The views of a scene show one set of named points, each view turned or mirrored, shifted and resized as a whole, with a little noise and some points left out.

Scene 1
View 1
j704: [ 8  9 11 -8 -6 -4 43  7 22  4]
j849: [  4   9  -8  11   1  -1  13  19   2 -13]
j851: [-28  13  18 -22   2   1  49 -21  12 -34]
j218: [-13  10   5  -3  -1  -3  29  -3   9 -26]
j137: [-29  -7  17 -21 -13   3  36   9   9 -10]
j35: [ 13  19  -9  16   5  -3  18  10   7 -16]
j843: [  6  16 -12  29   2 -10   8   0   4 -35]
j118: [ 17   1  13   4 -19 -13  39   7  29   9]
j884: [  3 -15   4  15 -26  -6  12  31  12   5]
j128: [ -3  -6  13  -6 -15  -4  32  14  17   4]
j349: [-37 -12  -2  17 -18  -2  -6  14 -11 -40]
j889: [ -6  18   5  11   2 -12  31 -24  13 -41]
j266: [-28  -1   4  -2  -7  -1  20   8   0 -28]
j319: [  0  -6   5  -1 -15  -2  25  26  14   8]
j531: [ -9   8  -5  12   0  -2  13   7   0 -30]
j818: [-17 -16   7   2 -24  -1  16  31   6   1]
j304: [ 18  24  -1  25   2 -18  30 -25  21 -34]
j335: [ -4  -4  -2  21 -15  -8   7  13   5 -18]
j76: [ -3 -10   1  37 -28 -16   0   4   9 -30]
j477: [  6   4  -8  30 -10 -10   5  11   6 -23]
View 2
j851: [ 28 -23   6 -12 -25 -36 -23  19   8  30]
j304: [ 46   1  17  -8   0 -36  11 -20 -33   8]
j218: [ 20  -1   4  -5  -7 -33 -15   0 -10  25]
j35: [ 24  17   0  -9  -2 -35  -6 -25 -31  20]
j335: [  9  21   8  13  15 -18   1 -10 -38   7]
j884: [-11  15  11   3  17  -3   8 -23 -15  27]
j843: [ 28  21   1   2   2 -38  -9 -11 -42   6]
j319: [ -2   8   9  -8   8  -8   5 -24  -3  35]
j128: [  3   1  13  -7   4 -11   2 -16   1  33]
j531: [  6  17  -2  -2  -1 -27 -17  -9 -21  25]
j704: [ 20  -6  15 -17  -5 -20   7 -24   4  35]
j349: [-14  20  -5  22   5 -22 -28  21 -30  15]
j477: [ 14  23   2   5  10 -25  -4 -14 -41   9]
j849: [  8  21   0  -6   2 -28 -10 -22 -25  25]
j137: [ -3  -8   6  -5  -7 -17 -14   5  12  39]
View 3
j118: [-12  15 -19  10   5 -18  12 -13  17  26]
j704: [-12  24 -15  14   2  -7   4 -10  12  26]
j531: [-13   9   6  -2  14   2  -8  -1   6   7]
j35: [ -6  21   0 -16  12  -2   0  -9   9   8]
j137: [-27   6  -2  31   8   0  -9   7   7  22]
j304: [-10  31  -5 -22  18  -8  16  -2  23  22]
j266: [-23   4  10  10  16   3 -11  10   8  13]
j818: [-13 -12  -5  20   8 -13  -7  -9   2   7]
j335: [-13  -3   4  -8  18  -9   0  -2  13   5]
j477: [-10   3   4 -18  20  -8   1  -5  12   2]
j843: [-10  15  10 -26  22  -2   0   2  15   5]
j76: [-15 -11   7 -17  28 -17   8   2  21   4]
j851: [-32  30   5  20  14  11  -7  24  16  33]
j884: [-13  -6  -5   6  11 -14  -1  -8   8   9]
j889: [-23  29   9 -11  23   3   3  17  23  23]
j349: [-22 -19  21   0  26  -2 -14  12   9  -1]
j218: [-21  20   3   4  14   3  -4   9  13  21]
View 4
j531: [ 14  -8 -13 -10   3   7  -3 -14   8 -23]
j137: [  1   2 -30  13  -7   7 -11   0  23  -5]
j304: [ 10   0  -9 -29 -36  -1  20 -29   6 -26]
j319: [  1   5 -11  -6  -9  31 -11 -11   7 -10]
j218: [ 11  -5 -23  -3 -11  -4   5 -12  16 -18]
j477: [ 11  -4  -7 -34  -2   7  -1 -19   0 -37]
j266: [ 12  -6 -23  -3   6  -4  -8  -4  17 -21]
j35: [ 18  -9  -4 -18  -9   9  11 -27   3 -25]
j128: [ -2   6 -19  -3 -16  23  -7 -10  11  -7]
j118: [ -6  12 -13 -12 -34  28   2 -19   8  -6]
j818: [ -3   5 -15  -8   6  28 -22  -3   8 -17]
j349: [ 11  -7 -20 -25  32  -9 -25   7  10 -48]
j335: [  7   0 -11 -26  -2   9  -6 -12   4 -32]
j843: [ 19 -10  -8 -32  -6  -5  10 -23   3 -38]
j76: [ -1   6 -12 -43  -6   1 -10  -6   4 -43]
j849: [ 16  -7  -7 -15   0  16   2 -21   3 -23]
j889: [ 16  -5 -25 -16 -22 -23  17 -18  19 -24]

In a view up to two points have been moved. Name them for each view, in the order of its rows, or write none.
view 1 | j531, j304
view 2 | j335
view 3 | j884
view 4 | j349
